Each row is a point on a landscape with many valleys, with its height.
A ball rolls from a point to the lowest of its 4 nearest points, and stops where none of them is lower. Distance is the straight distance between rows; heights are no part of it.
j_72: [ 23  35  20  26  13  -2  45 -31 -27 -19   3 -45 -31   1   2  18 -18  25
  32  17 -16  -4  -9]  h=287
j_366: [-12 -22 -21 -17 -21 -18 -10   3   3  41 -17  25  30   2  17 -10 -15 -29
 -13 -25  14   9   6]  h=775
j_16: [-23 -31 -11  -1 -13 -29   7 -34  -1  24 -37  13  34   5   8  13 -37 -44
 -37 -24 -19  13 -18]  h=645
j_496: [ 23  -4  -5 -11 -12   5   1 -31  16 -30   3 -18 -30   4   0 -14  41  10
  16  -8  21 -44  27]  h=411
j_337: [  6 -19  -6   2  19 -22  -6 -25  18  10 -14 -23  18   3   7  -1  12  -7
  -9  20  15 -16  -4]  h=366
j_601: [ -6 -13   9   3  15 -23  14 -48   3  -8 -26  -6  14  -3   3  18 -22 -21
 -34  -5 -16 -10 -16]  h=469
j_124: [  4 -13  -7 -10   9 -25  14 -55  10  -7 -22 -18   7   0  11   1  -2 -13
 -24  -8   4 -28   2]  h=229
j_86: [-20 -17 -12  13  15 -18 -33  34  22  51  -3   2  32   3  -8 -19   9 -13
  -8  20  19  27  -5]  h=533
j_730: [ 15  10   3 -14  -7   0  17 -32   0 -35   0  -5 -27  -3   8   6   0   3
   8 -25  -3 -31  17]  h=256
j_837: [-13  -8  -4 -12  -5  -7   0   0   3   8 -11  19  23 -11  17   6 -25 -15
 -29 -19  -6   0  -3]  h=508
j_488: [ -5 -25 -11  13  22 -18 -21   5  21  32 -15 -19  35   6  -2  -3  17  -8
  -3  36  16   8 -12]  h=532
j_120: [-25  -8  21  15  10  -5  17 -26 -34 -11 -24  34  -4  -5 -19  29 -56 -29
 -48 -20 -39  19 -27]  h=420
j_144: [ 15   3   6   1  16  -6  10 -29   8 -35   5 -25 -17   2   7   2  10  13
  12   9   0 -27   8]  h=318
j_854: [  9  -1  -4 -27 -42  16 -11   0  13  -3  10  16 -31   2 -25 -37  61  -8
  23 -15  34 -36  23]  h=462
j_889: [-12 -38 -25  -4 -16 -37  -7 -11   9  38 -21  13  40  10  13   4 -33 -44
 -10 -25  10  14   0]  h=647
j_686: [  6   2   6  -5  11   2   9 -11   5 -18  -1  -2  -7  -6  11   7  -7   1
  -5  -3  -4 -17   7]  h=353
j_782: [ 19  25   6   5  22  23   7  19 -13  -2  31 -50 -21  25 -19   0  28  42
  56  42  -5  11  15]  h=138
j_485: [ 14  41  13   9  -8   5  27  -4 -20 -10  10 -17 -31 -13  10  15 -30  17
  29 -15 -12   2   5]  h=286
j_250: [-31 -14  -8  -5 -14  -1   5  -7 -11  12 -23  33  27 -10   7  11 -45 -23
 -47 -29 -27  15 -18]  h=474
j_457: [ -2  15  -9 -18   3   9 -26   5  26   7  34 -30 -37  20 -44 -37  80  31
  24  28  13  -8  21]  h=292
j_807: [-20  -4  11  40   6   1  -1  14  -8 -10 -12  29  25 -17  -4  28 -37  -2
 -31  15 -25  42 -48]  h=410
j_466: [ 27   8   1  10  13   0  11 -29   2 -37  10 -37 -26   9   3  -1  23  26
  30  15  -3 -27  15]  h=306
j_163: [  0  24   1 -14  -7  19 -26  28  14  -2  32  -7 -40  10 -33 -32  50  21
  32   7  12  -6  28]  h=320
j_894: [ -8   0   8  17  23  14 -20  51   4   7   9   7  23   2   0   5  -9  16
  -7  34  -9  25 -19]  h=198
j_106: [  4  39  12   2 -11   6  27   3 -22 -12  13   0 -23 -14  12  18 -44   8
  17 -28 -14   6   7]  h=249
j_184: [  1  -3 -13 -37 -36  10 -10   8   6  16   7  26 -16  -4  -6 -35  45 -11
   8 -20  33 -21  23]  h=488
j_175: [ 11  13   5 -22 -25   6  21 -20 -14 -33   4   7 -28  -4   9   7 -13   1
   8 -37 -10 -20  17]  h=278
j_66: [ -4   0   7   8  15   0  12 -11   1 -15  -6   3   7  -9   8  15 -26  -5
 -20  -7 -13  -6 -11]  h=414
j_995: [-19 -26  -2  19   4 -26   7 -27   7  13 -36  10  35  -7  -2  22 -28 -27
 -40   2 -14  15 -27]  h=563
j_848: [ 12 -27 -14   1  14 -28   8 -50  21   3 -18 -28  11  10  16  -2  16 -11
 -12   4  18 -30   4]  h=280
j_491: [ 17  18  21  19  22 -12  33 -33 -19 -32   4 -24 -27   2  -1  19 -20  11
  11  13 -21  -3 -13]  h=308
j_646: [-28  -3   4  -2  -4   2  12  -6 -27  -1 -20  36  11  -4   0  15 -56 -22
 -42 -33 -38  18 -16]  h=168
j_746: [-13  16  -5 -14   0  20 -25  54  -1  11  29  20 -19  -6  -5 -23  16  13
   8  -7  12   4  18]  h=238
j_463: [ -3  17   4  -1   8  18 -15  45  -4   4  26  10  -9  -3   5  -7  -9  21
  13   3   0   9   9]  h=209
j_274: [ 12  29  30  13   7 -10  44 -44 -35 -20  -1 -14 -42  -3  -4  22 -39   0
   7 -17 -24   0  -5]  h=343
j_128: [ -1 -26   9  24  20 -32  15 -51   9   0 -33 -15  30  -1  -2  20 -13 -23
 -39  15 -11   1 -32]  h=480
j_835: [-18   0  15  23  13  -6  11 -14 -18 -14 -15  25   7 -11 -13  27 -45 -12
 -39  -9 -27  24 -34]  h=472
j_222: [  7  34   3   8  13  25   3  50 -12  11  32 -26 -18  13  -7   0   7  36
  48  26  -1  21  10]  h=215
j_47: [ 19  47   8   8 -23  23  18  21 -16   1  18 -30 -40  -5   4   3   2  30
  57 -10   8   0  23]  h=298
j_872: [ 17  26   4 -13 -29  20   0  29 -12 -12  21  10 -34  -6   1  -7   5  13
  38 -25  11  -6  25]  h=214
j_515: [ 14  24   3  -3   8  17  -9  27   0  -2  39 -31 -37  17 -23 -11  44  38
  48  19   6   4  27]  h=232
j_867: [ -8  11   1  -6   2  12  -6  36  -5  -4  14  26   5  -7  15   1 -26  11
   0  -9  -7   7   7]  h=163
j_653: [ 20   6   5   9  23   5   9 -12   6 -28  12 -35 -16  10   0   3  13  27
  18  24  -1 -23   4]  h=305
j_18: [ 15  23  17  19  22  -3  24 -11 -13 -24  10 -19 -16  -3   3  20 -26  11
  13   8 -17   1 -16]  h=293
j_611: [-14  -9   8   1   5  -8  12 -23  -6  -5 -22  18  19  -9   1  19 -32 -20
 -39 -14 -22   3 -19]  h=485
j_333: [-13 -17  27  21  23 -14  16 -46 -22 -14 -30  16   6  -4 -19  30 -34 -27
 -49   3 -28  13 -36]  h=402
j_501: [-23   3 -22 -23 -16  -9 -30  34  14  51  19  12  -2  -4 -14 -50  39 -12
  -1  -7  29   9   8]  h=368
j_441: [-26  -8 -13  30  -1  13 -16  59  -6  22  -8  49  38 -20   6   3 -34   5
 -32  10 -15  40 -17]  h=230
j_101: [-10  -7 -10 -11  23  -6 -27  14  26  35  14 -33   3  15 -30 -27  57  12
   4  38  19   7   1]  h=336
j_191: [  6 -15   4   5  22 -21  17 -54  11 -20 -18 -22   2   0   9  11   1  -3
 -20  12  -4 -27  -7]  h=261
j_219: [-23 -20 -19  15 -11  -9 -13  25   8  38 -26  35  49 -12   9  -1 -30 -14
 -30  -5  -3  34  -8]  h=667
j_997: [-13   9   1  21  11  16 -10  54  -5   3   9  26  20  -5   2   5 -28  13
  -7  11 -16  29 -14]  h=159
j_377: [-12  -2 -13 -23  -8   0 -22  14  15  34  13   8  -7  -2  -5 -34  43 -11
  -1  -6  32 -10  17]  h=461
j_13: [ -8 -35 -18 -11  -9 -43   9 -42  10  24 -30  -3  30  11   7  13 -25 -44
 -20 -22  -3   1  -5]  h=521
j_350: [ -5  -1  24  37  22  -8   8  -6 -15 -23  -9   5  18  -9 -13  28 -32  -6
 -28  17 -28  30 -47]  h=377
j_263: [-12 -13  -5   8   5  -5 -10   7  14  21 -17  10  33  -6  12   4 -13 -10
 -22   0   0  12  -6]  h=601
j_62: [-20 -26 -19  17   7 -19 -35  36  23  56 -10  10  47   2  -6 -15  -1 -16
  -5  24  18  39  -8]  h=494
j_449: [ -1 -29  -2  22  16 -23  -3 -19  21  15 -28 -15  41  -4   3  11  -6 -12
 -20  31   4   8 -24]  h=594
j_577: [  0 -22 -19 -43 -38  -8   4 -19   0  15 -11  15   7   0  17 -11  22 -29
  -4 -34  26 -23  14]  h=685
j_85: [ 17   8  12  -4   2  -4  20 -39   3 -39   2 -23 -30   1   5   4  -1  14
  10 -10  -8 -31  15]  h=297
j_460: [ -3 -23 -13   2   8 -20 -24   4  23  37 -10  -8  29   6   5 -15  11 -12
  -8  11  26   4   3]  h=630
j_146: [ -8   4  13  24  19   1   2  15   0 -16  -2   7  16  -9   2  19 -29   4
 -17  20 -15  15 -27]  h=274
j_566: [ -7 -41  -5  24   8 -47  14 -59  12  17 -46  -6  37   6  -5  28 -24 -42
 -30  13  -7  18 -30]  h=529
j_298: [ -2   6  -5 -34 -24   7   5  10 -14 -11   7  31  -6  -6  15  -1 -10  -5
  -9 -36   3 -11  16]  h=513
j_981: [-28  -4   2  32   0   5   2  24 -10  -4 -14  42  28 -19   0  18 -47   0
 -42   1 -31  40 -32]  h=403
j_189: [-21 -17 -28   6  -9 -10 -31  48   7  63  -8  35  35  -2   3 -33 -10 -15
 -13  -3  15  40   6]  h=412
j_644: [ -4 -18  32  47  23 -12   2 -37 -23 -26 -23   9  10  -5 -25  35 -25 -12
 -40  23 -27  36 -54]  h=409
j_664: [  9  41   2   0  -6  27  -2  49 -18   5  31   2 -30  -4   4  -7  -8  20
  42  -9   7  16  23]  h=279
j_527: [  9   3  -4 -34 -30  17  -9   1   7  -9  10  19 -27  -6  -6 -21  39  -5
  18 -21  25 -27  28]  h=545
j_451: [-25   4   1  14  -5   6   8  13 -23   2 -11  47  18 -12  -3  17 -59 -11
 -43 -25 -39  32 -20]  h=333
j_24: [  4  23   5  -7   6  20 -14  31   3  -2  32 -11 -30  12 -12 -13  27  27
  34   7  10  -2  24]  h=267
j_759: [ 16  -8   0 -40 -53  19  13  -7  -7 -24  -2  30 -26  -1  -6 -15  37  -9
  25 -36  15 -38  26]  h=534
j_133: [ -9  -8 -13 -22 -18   1  -8  16  -5  16  -7  27  21  -8  18  -8  -9 -11
 -20 -25   6  -1   6]  h=600
j_183: [  1   1   3  -3  16  10 -16  25   9   0  13  -6   2   4   1  -6  14   9
   5  12   4  -2   9]  h=50
j_54: [ 28  35  10  -8 -50  11  35 -13 -26 -24  -1  -7 -45  -6   3   7 -10  11
  43 -43   1 -15  20]  h=255
j_640: [  8 -17 -11  -3  15 -10 -14 -17  24  15   2 -31   2  14   0 -15  40   4
   6  20  25 -24  10]  h=303
j_623: [ 12   5  -5  -3   9  10 -17  -4  19 -10  23 -31 -33  21 -28 -27  67  31
  29  25  14 -21  26]  h=253
j_609: [ 19  16   9  19  29  18   9  19  -9 -17  23 -37  -5  18  -1  17   2  24
  27  41 -17  10 -15]  h=216
j_757: [ -8 -22  -6  20  28  -8 -33  28  19  42  -6 -19  39  17 -15 -14  24   0
   0  56  10  33 -20]  h=413
j_920: [-21 -29 -31  18  -3 -25 -33  30  19  59 -13  24  44   2  -2 -16 -13 -23
  -6   5  17  40  -1]  h=457
j_652: [  7   6   5   2  20   9  -2   6  10 -16  11 -14  -4   2   6   6   5  16
  10  17  -4  -9   6]  h=184
j_519: [  6  17   5  -3  -1  10   6  10   3 -19  19  -4 -15  -7   9   5  -7  13
  15  -7  -1  -8  12]  h=240
j_680: [-19   4  -1   3  -2   7   0  19 -10   3  -4  32  19 -13  12   7 -42  -4
 -27 -17 -17  13  -9]  h=281
j_81: [  6  14   5  -1  27  18 -17  33   3   1  31 -27 -16  18 -12  -8  29  29
  30  35   2   9   9]  h=220
j_248: [ -8   5   4  -2  30  19 -27  38  10  14  18 -10   7  11 -13 -12  27  20
   4  36   2  11   0]  h=247
j_446: [ 23  19  12  13   9 -16  32 -52  -8 -42   4 -34 -37   3   7   9  -9  19
  19   1 -16 -24   9]  h=314
j_411: [ -4  12   8  33  19  17  -2  43  -9  -5  12   9  18  -4  -2  20 -28  16
   0  26 -20  33 -31]  h=193
j_492: [  0   4  -2  -3  17  13 -22  21  15   2  19 -17 -10   9  -9 -14  33  19
  14  22   8  -7  13]  h=178
j_417: [ 13 -15 -11 -43 -48   6  10 -24  -9 -12 -10  25 -11   0   7  -8  32 -21
   9 -34  16 -36  22]  h=518
j_174: [ -6 -18 -17 -40 -28  -6   4 -17  -4  15 -14  16  16   0  19  -3   1 -30
 -17 -39  12 -13  11]  h=746
j_57: [ 22  -3   0  -3   5 -10  20 -51  12 -39  -1 -28 -25   7  10   1  17  13
   7   0  -1 -43  12]  h=311
j_499: [-11 -16  17  27  22 -14   9 -37   1 -10 -27   1  23  -9  -7  26 -21 -14
 -42  17 -20  13 -43]  h=438
j_866: [  0  -1  30  24  28  -7  23 -44 -29 -20 -11   5 -10   0 -19  27 -39 -15
 -32  -4 -27   8 -28]  h=389
j_634: [-11  19   3  17   6  14   1  41 -15  -5  13  25   9 -13   8  12 -43   8
  -4  -9 -16  24 -10]  h=162
j_240: [ 21   9   3   3  27  18  -7   8   1 -15  29 -41 -24  21 -16  -5  35  34
  42  34   3  -4  17]  h=181
j_521: [ 15  11   1 -31 -39  17   2   8 -12 -24  12  23 -27  -5   3  -9  14   1
  25 -36  12 -21  26]  h=460
j_316: [ 12  28  10 -18 -23   4  30 -11 -31 -23   7   7 -34  -6  12  13 -36  -3
  13 -40 -21  -5   8]  h=195
j_135: [ -8 -26 -14  12   9 -23 -21  10  19  40 -16   2  41   2   4 -10  -3 -16
 -12  13  16  14  -2]  h=644
j_84: [ -6  -6 -11 -16  -9   2 -19  14   7  24  -2  16  14  -7  12 -13   9 -10
  -6 -17  22  -6  11]  h=464
j_244: [ -1   1   5 -22  -7  -3   8 -15  -1 -15  -3   9  -7  -9  16   8 -19 -10
  -9 -22  -7 -18   7]  h=429
j_596: [ -7  -8  13  39  17   5  -7  12  -2 -18  -8   3  30  -4  -5  25 -14   5
 -18  41 -28  38 -58]  h=312
j_56: [  2 -20   1  17  34   3 -12  11  16   7  -4 -25  30  13  -2   4  22   9
  -7  53   1  10 -20]  h=339
j_108: [ 15  16  30  36  30 -10  34 -41 -32 -31  -4 -21 -27   3 -11  22 -31   7
   2  12 -21   6 -29]  h=319
j_940: [ 27  -3  -8   2 -12  -2  11 -40  13 -40  -1 -30 -38  12  -2  -9  43  20
  23   1  16 -49  28]  h=427
j_641: [ -4  14  -4 -24 -21  16 -23  28   5   7  24  19 -25  -7 -16 -36  41   2
  16 -14  22 -11  22]  h=378
j_751: [  9  46   4   3 -14  33   3  43 -13  13  31 -26 -40   7  -9 -14  15  34
  61   3  13  13  25]  h=251
j_127: [-15 -28  -2  26   2 -23  -8  -7  17  22 -31   7  47  -9   4  18 -20 -17
 -28  18  -6  26 -34]  h=570
j_818: [ -6  15 -10 -28 -40  10 -23  20  22  14  27  10 -38  -3 -40 -54  74   0
  22  -3  22 -22  12]  h=470
j_155: [-10 -14 -18 -10   7 -17 -26  14  20  43   5 -10  16   8  -7 -30  34 -12
   0  10  31   3  10]  h=574
j_52: [  6  13  10  20  29  23   2  31  -5  -9  19 -18   1  11   0  13  -4  29
  22  35  -6  17 -14]  h=221
j_580: [ -1 -14  -1   6  22  -6   0  -9  16   2 -11  -9  25  -2   6   8  -5  -3
 -21  22   1  -4 -15]  h=486
j_770: [-23  18 -18 -30 -27   6 -26  22  24  34  25   8 -27  -3 -36 -54  66  -2
  11   0  22  -7   7]  h=439
j_881: [  8  21  20  28  19   6  19   8 -17 -22  14 -12  -3  -3   1  21 -30  14
  13  17 -14  19 -26]  h=309
j_444: [-15 -14   9   5  11 -17  15 -39 -10   0 -29   9  13  -8  -7  20 -32 -24
 -46 -10 -25   2 -20]  h=437
j_431: [ -4  -8  -1   4  32   7 -28  19  19  22  11 -19  21  13  -8 -11  31   5
  -4  42  11  10  -6]  h=317
j_568: [-17 -20  -8  23   5 -10 -15  16  11  34 -25  19  51  -9   6   8 -22 -13
 -24  12   1  26 -22]  h=592
j_925: [  1   2  -5 -19  -7  14 -15  13  12   2  14   2 -17  -1   0 -17  29   5
   8  -7  17 -18  23]  h=273
j_336: [  5  -3  16  29  30  -3   8 -15  -1 -27  -3  -8  14  -1  -5  19 -16   0
 -20  28 -24  11 -42]  h=338
j_5: [ 25  47   7  -2 -35  20  25  10 -19  -8   8 -16 -43  -7   7   5  -6  19
  52 -27   9  -5  27]  h=245
j_512: [-23  -6 -13  -4   2   2 -28  45   8  40   7  28  23 -10   2 -30   2  -4
 -17   0  14  15   9]  h=358
j_819: [  4  32   8  16  14  23   2  46 -11   5  31  -6  -8   1   3   8 -19  27
  32  14  -4  22  -1]  h=237
j_277: [ 13 -16 -13 -12   3 -17   5 -47  18 -10 -14 -23  -5   3  13  -3  23  -3
  -7  -1  14 -36  11]  h=315
j_944: [-21  -1   0  -7  -9   1   9   1 -17  -3  -7  31  11 -11  12   9 -45 -15
 -34 -28 -29   6  -7]  h=334
j_526: [ 18  28  13  24  17   9  28  -1 -20 -16  16 -39 -16   5   3  23 -15  23
  34  26 -13   8 -12]  h=254
j_429: [  2  -2  14  14  23 -12  16 -28   1 -24 -10  -8   4  -2   1  15 -17   0
 -22  11 -20  -8 -18]  h=370
j_812: [ -2   9  26  28  23  -8  19 -19 -21 -23  -1   4  -5  -7  -9  26 -38  -1
 -15   5 -30  17 -35]  h=373
j_804: [  4 -10   2  -2  15 -11   4 -30  12 -12  -7 -12   8  -1  14   5   1  -2
 -19   4   0 -21   1]  h=295
j_876: [  8  40   7  -7 -20  13  13  22 -21 -10  17  -1 -32 -13  15   9 -25  15
  32 -22  -5   6  17]  h=288
j_178: [-15   5  -5  40   8  14 -11  53  -9  -3   4  29  28 -11   0  19 -33  15
 -16  25 -19  42 -36]  h=189
j_535: [ 20  27   5  -2 -20  16   4   7  -7 -22  19 -14 -39   5   0  -4  12  23
  44 -10  10 -16  32]  h=294
j_352: [ -8 -23  -7 -11   3 -28  16 -44   9  13 -28  -7  22   1   8  10 -14 -28
 -27 -15   0 -11  -6]  h=432
j_616: [-12 -28 -16 -40 -33 -22  15 -33 -12  18 -27  11  19  10  24   2 -11 -42
 -25 -49  -3  -9  -1]  h=772
j_914: [ 30 -11   3 -39 -57  13  25 -35  -8 -40 -16  22 -29   7  -7  -7  41  -9
  21 -36  12 -52  25]  h=583
j_374: [  3 -12  -6 -22 -10  -8  -1 -27  12   3  -6  -1   6  -1  12  -6  17 -12
 -12 -18  19 -23  14]  h=430
j_312: [-14  -4  -6   1  10   4 -19  26  10  19   2  13  24  -2   5  -9  -5   1
 -13  10   5   7   2]  h=449
j_935: [-36 -15  12   7  -2   2  13 -22 -30   2 -31  38  12  -3 -12  24 -53 -34
 -53 -30 -41  17 -24]  h=344
j_621: [ 12  -4  -2 -42 -40   9  13 -21  -8 -27  -2  19 -22  -1   7  -4  15 -12
   8 -38   5 -30  18]  h=445
j_145: [ 14  13   3   8  11   8  -1   8   6 -20  22 -23 -24  10  -1   0  20  21
  31  16   4 -17  20]  h=337
j_294: [ 11  -4   5 -15   0 -13  18 -51   3 -32 -10 -11 -22   2   8   5   2  -3
  -8 -16  -9 -36  10]  h=300
j_802: [-17  14  -6  -1   5  19 -24  65  -3  17  18  37   8 -11  -3 -21 -12  15
  -6  -1   1  24   8]  h=99
j_413: [  7  16   1 -18 -10  18  -6  18   0 -12  21   7 -22  -4   4 -10  12  12
  23 -14  14 -10  23]  h=81
j_911: [-23 -12   6  17   3 -12   5  -5  -1   5 -27  29  31 -16   0  21 -37 -18
 -43  -6 -23  26 -29]  h=602
j_851: [ -5 -11   2  26  28  20 -21  38  10   4   3  -7  42  17  -9   6  17  13
 -10  63 -10  36 -33]  h=272
j_289: [  8  -7  -2   1  29   4 -12   2  17  -4   9 -29  -2  10  -1  -6  31  21
   8  34   9 -14  10]  h=246
j_126: [ 30  13   5   2 -20  -4  29 -47  -7 -51  -3 -27 -46   6   2   1   5  18
  30 -17  -1 -36  25]  h=156
j_714: [-13 -13   4  36  19  16 -23  39   4   4  -4   9  44  -2  -4  15  -1   9
 -13  47 -13  44 -38]  h=242
j_803: [ -6 -39 -18  25  15 -31 -27  14  27  42 -20  -3  48   8  -4  -5  -2 -20
   1  31  15  33 -18]  h=544
j_814: [ -5   2  -5 -20  -9  12 -19  23   1   6  16  18  -8  -8   8 -21  17   3
   5 -18  16  -8  20]  h=271
j_35: [  9  -2  13  24  31  16  -4  28   0 -14  12 -17  22  14  -4  18   5  17
   5  53 -13  21 -34]  h=257
j_231: [-15 -20  -2  23  14  -4 -19  26  17  29 -17   6  42  -5   1   3  -5  -7
 -18  36   2  28 -26]  h=505
j_105: [ 14  26  21   5   2  -5  32 -27 -16 -28  10 -19 -32  -3   2  14 -25   7
  19  -9 -16 -10   7]  h=327
j_19: [  1  -8  35  46  31  -8  13 -43 -36 -30 -17   1  -7  -3 -29  37 -29 -13
 -32  14 -27  29 -52]  h=399
j_838: [ 29  34   9   1 -29  10  26  -8 -14 -20   9 -26 -42  -2   7   6  -7  22
  45 -24   0 -16  20]  h=175
j_468: [ 10 -10 -11 -13   4  -3 -15 -13  16   6   7 -16 -10   3   1 -17  47   4
  10   9  28 -28  21]  h=346
j_32: [-14 -18  -9 -18  -8 -13   3 -15   3  22 -21  13  29   0  16   6 -19 -26
 -26 -25   0  -2  -2]  h=668
j_742: [-19  13  12 -13  -9   0  22 -14 -41 -11  -7  30 -11  -2   0  15 -55 -24
 -29 -43 -40   7  -9]  h=310
j_847: [  0 -25 -19 -21 -12 -23  -6 -12   9  32 -12   7  26   4  16  -9  -5 -30
  -9 -19  23  -3   8]  h=780
j_729: [  2  38   2 -12 -23  25 -14  54 -11   6  34  11 -43   1 -13 -27  22  19
  47  -9  16   8  26]  h=296
j_676: [ -6   0  21  -1  11 -10  22 -36 -18 -20 -13  10 -11  -6  -5  18 -39 -17
 -30 -24 -30  -2  -8]  h=404
j_258: [ -8   5   5 -26  -9  -1  17 -15 -15 -14  -9  16  -6  -5  11  12 -33 -16
 -20 -34 -21 -10   1]  h=431
j_342: [ -3 -13  -5  -2  20   0 -14  10  18  12  -3  -9  17   0   7  -7  13   4
  -9  16  11  -3   2]  h=301
j_608: [ 10   9   2  -9  29  18 -13  12   9  -4  34 -41 -25  30 -31 -18  54  38
  37  43   2   4  21]  h=213
j_890: [ 14  24   8  10  23  21   5  25  -8  -7  28 -33 -16  13  -5  11   5  33
  42  31  -6   8   2]  h=183
j_928: [-19 -25 -13  -1  -8 -23   5 -20   0  24 -32  14  37  -4  10   8 -33 -34
 -36 -20 -11   9  -9]  h=739
j_635: [ -1 -25 -19 -52 -49  -9  16 -32 -14  12 -18  18   7  10  23   2  16 -42
  -6 -49  12 -28   3]  h=731
j_430: [ -6 -16   8  46   8  16 -25  30   2 -14  -7   2  42   4  -3  23   5   7
 -22  56 -23  65 -65]  h=270
j_870: [-12 -12   2  27  13  -2  -8  11  10   2 -18  11  37 -10   5  19 -18  -1
 -30  23 -13  23 -35]  h=408
j_602: [ 11   3  -2  -7   0   8 -16  -5  17 -11  14 -18 -30   7 -13 -22  59  14
  22   9  22 -27  29]  h=302
j_840: [-17 -32 -25   1 -14 -25 -13  10   8  43 -20  30  49  -1   8  -5 -32 -32
 -19 -17   4  25  -1]  h=749
j_38: [ 21  36   6  12  -5  23  13  17 -11   0  20 -37 -33   5  -4   2  13  39
  55  10   6   1  26]  h=304
j_975: [ -2   6   5   8  23  12 -10  26   7  -2  12   1   9  -2   4   4  -6  11
   1  15  -4   3  -1]  h=172
j_647: [ -2 -21 -25 -36 -32 -16  -8  -3   1  38  -6  23  18   2  11 -18  12 -32
  -2 -30  33  -9  14]  h=695
j_808: [ 22   0  -1 -16 -27  16  -4 -15  16 -24   7   0 -38   5 -16 -20  55   9
  30 -12  25 -42  33]  h=375
j_756: [ -1 -26   0  34  21  -6  -8  10  13   4 -17 -12  46   2   4  17   4  -1
 -22  50 -11  26 -43]  h=428
j_139: [  2 -18  -8  -5  15  -9  -9 -13  18  12  -4 -19  12   1   8  -6  26  -1
  -3  13  20 -14   8]  h=369
j_628: [-20   8  -9 -10   6  10 -32  42   8  32  18   8   2  -3 -10 -38  25   4
  -5   6  16   6   8]  h=291
j_69: [-17 -32 -25  15   6 -35 -39  35  23  59  -4  14  41  10 -13 -22  -5 -22
   3  16  17  39   0]  h=490
j_44: [ 21 -13  -8 -13 -21  -5   9 -51  14 -32 -11 -19 -27   7   2  -9  41   5
  11 -10  18 -55  29]  h=426
j_179: [  1  -2  -8 -13  19   2 -23  -2  23  17  18 -38 -16  21 -25 -30  70  24
  15  37  18  -9  12]  h=290
j_497: [ -8  -4   7 -21   2 -11  18 -39  -6 -16 -18   7  -1  -2   8  11 -22 -18
 -31 -28 -17 -17  -2]  h=433
j_793: [-15 -18 -21  -8   0 -19 -28  25  12  49  -1  15  31   1   0 -28   8 -19
  -8  -2  27  17   5]  h=479
j_931: [ 16 -15  -8 -31 -34  -2  16 -43   6 -16  -9   5 -14   3   8  -8  29 -14
   4 -27  18 -41  20]  h=463
j_25: [  1 -18  -9 -22 -10 -17  12 -39   3   3 -20  -7   9   1  20   2   4 -21
 -19 -24   5 -25   6]  h=316
j_786: [ 25  16   3 -13 -32   9  12  -7  -4 -31  11   1 -41  -3   0  -3  17  14
  36 -28  15 -27  32]  h=374
j_89: [-12   8  -2   3   1  16 -11  49 -10   6  14  32  12  -8   8  -5 -31  10
  -9  -8  -6  18   2]  h=126
j_511: [ -1 -12 -13 -34 -29  -1 -10  -1   3  19  -1  20   5  -8   5 -21  24 -19
  -3 -21  32 -15  18]  h=603
j_958: [ 17  46   3  -6 -41  29   6  42 -20   5  21   2 -44  -8  -4 -13   2  23
  53 -25  19   8  30]  h=268
j_551: [ 32  32  10   9 -12   3  33 -30 -12 -27   5 -32 -45   3   4   8 -10  21
  40 -12  -9 -19  20]  h=86
j_159: [ 15   7  -1 -11  -3  11  -5  -5  10 -16  12 -11 -26  -2  -1 -12  31  12
  18  -2  14 -28  22]  h=362
j_247: [ -3 -16 -12 -19 -10  -9 -12  -7  14  24   1  -3   9  -2   6 -19  20 -15
  -1  -8  35 -16  12]  h=562
j_403: [-21  -9  -6  30   2   3  -9  29   3  10 -15  32  40 -16   4  15 -35   3
 -33  12 -17  33 -29]  h=313
j_790: [-22 -10  -6  20  13   4 -30  49  11  37  -9  22  38  -6   2 -11  -4   1
 -17  24   1  33 -10]  h=546
j_76: [ 25  17   1 -37 -60  10  32 -18 -31 -37  -7  19 -40  -4  -2   5  -1  -2
  35 -52  -5 -24  19]  h=321
j_801: [-23 -28 -22 -23 -27 -21   5 -11 -11  28 -30  27  36   1  19   4 -33 -34
 -32 -39 -14   8  -8]  h=793
j_88: [  5  -1   2 -39 -27   4  20 -26 -16 -25  -6  14 -14  -3  14   6  -6 -15
 -12 -40 -11 -25  11]  h=359
j_192: [ 23  18  12 -12 -17  -5  30 -39 -15 -37   0 -11 -39   1   6   9 -10   4
  16 -25 -11 -22  19]  h=205
j_877: [ 28  38  10  18   7  14  28  -2 -16 -15  11 -54 -27   5   4  12   0  35
  48  25  -5   0   3]  h=289
j_77: [  2 -18 -14 -24 -16  -5 -11 -15  14  15  -3   2  -6  -3   3 -21  41 -17
   4 -16  32 -25  22]  h=515
j_722: [ -1  14  11   8  17   7   5  18  -2 -18  11   2   1  -7   7  13 -21  11
   4   6 -10   7 -11]  h=252
j_739: [ -2  -2 -11 -18 -13   2 -22   4  21  19  10  -2 -18  -1 -12 -35  57  -6
   8  -2  33 -20  21]  h=424
j_386: [ -4  20   9   3   3   3  18   3 -20 -18   9  11  -9 -11   5  20 -48   2
  -1 -14 -21   9 -11]  h=299
j_845: [ 18  -7   2   3  24   2   0 -20  14 -23   6 -31 -11  10   6  -1  32  20
  10  24   4 -29  14]  h=282
j_517: [ 15  21   2 -14 -30  20  -6  19  -2 -15  21   9 -42  -2  -9 -17  26  15
  43 -21  15 -15  31]  h=260
j_651: [ -1   1   0  -8   9  11  -7   8   6   0   8   2   1  -5   8  -3   4   4
  -2  -2   6 -13   9]  h=233

Call two points neighbours if one is among the 4 nearest of the other. Go from one point of each pair to the other, from neighbour to neighbour, staying as low as possible. Name the highest point that can't be avoided.
j_183 and j_802: j_894
j_782 and j_413: j_519
j_551 and j_646: j_451
j_316 and j_551: j_192
j_802 and j_782: j_81

Where does a ball stop that starts at each point below?
j_770: j_802
j_76: j_551
j_653: j_183
j_803: j_802
j_47: j_551
j_133: j_413
j_274: j_782
j_914: j_316
j_417: j_316
j_457: j_782
j_184: j_413
j_468: j_782
j_441: j_802
j_851: j_802
j_759: j_316
j_108: j_782
j_16: j_124
j_466: j_183
j_244: j_183
j_247: j_124
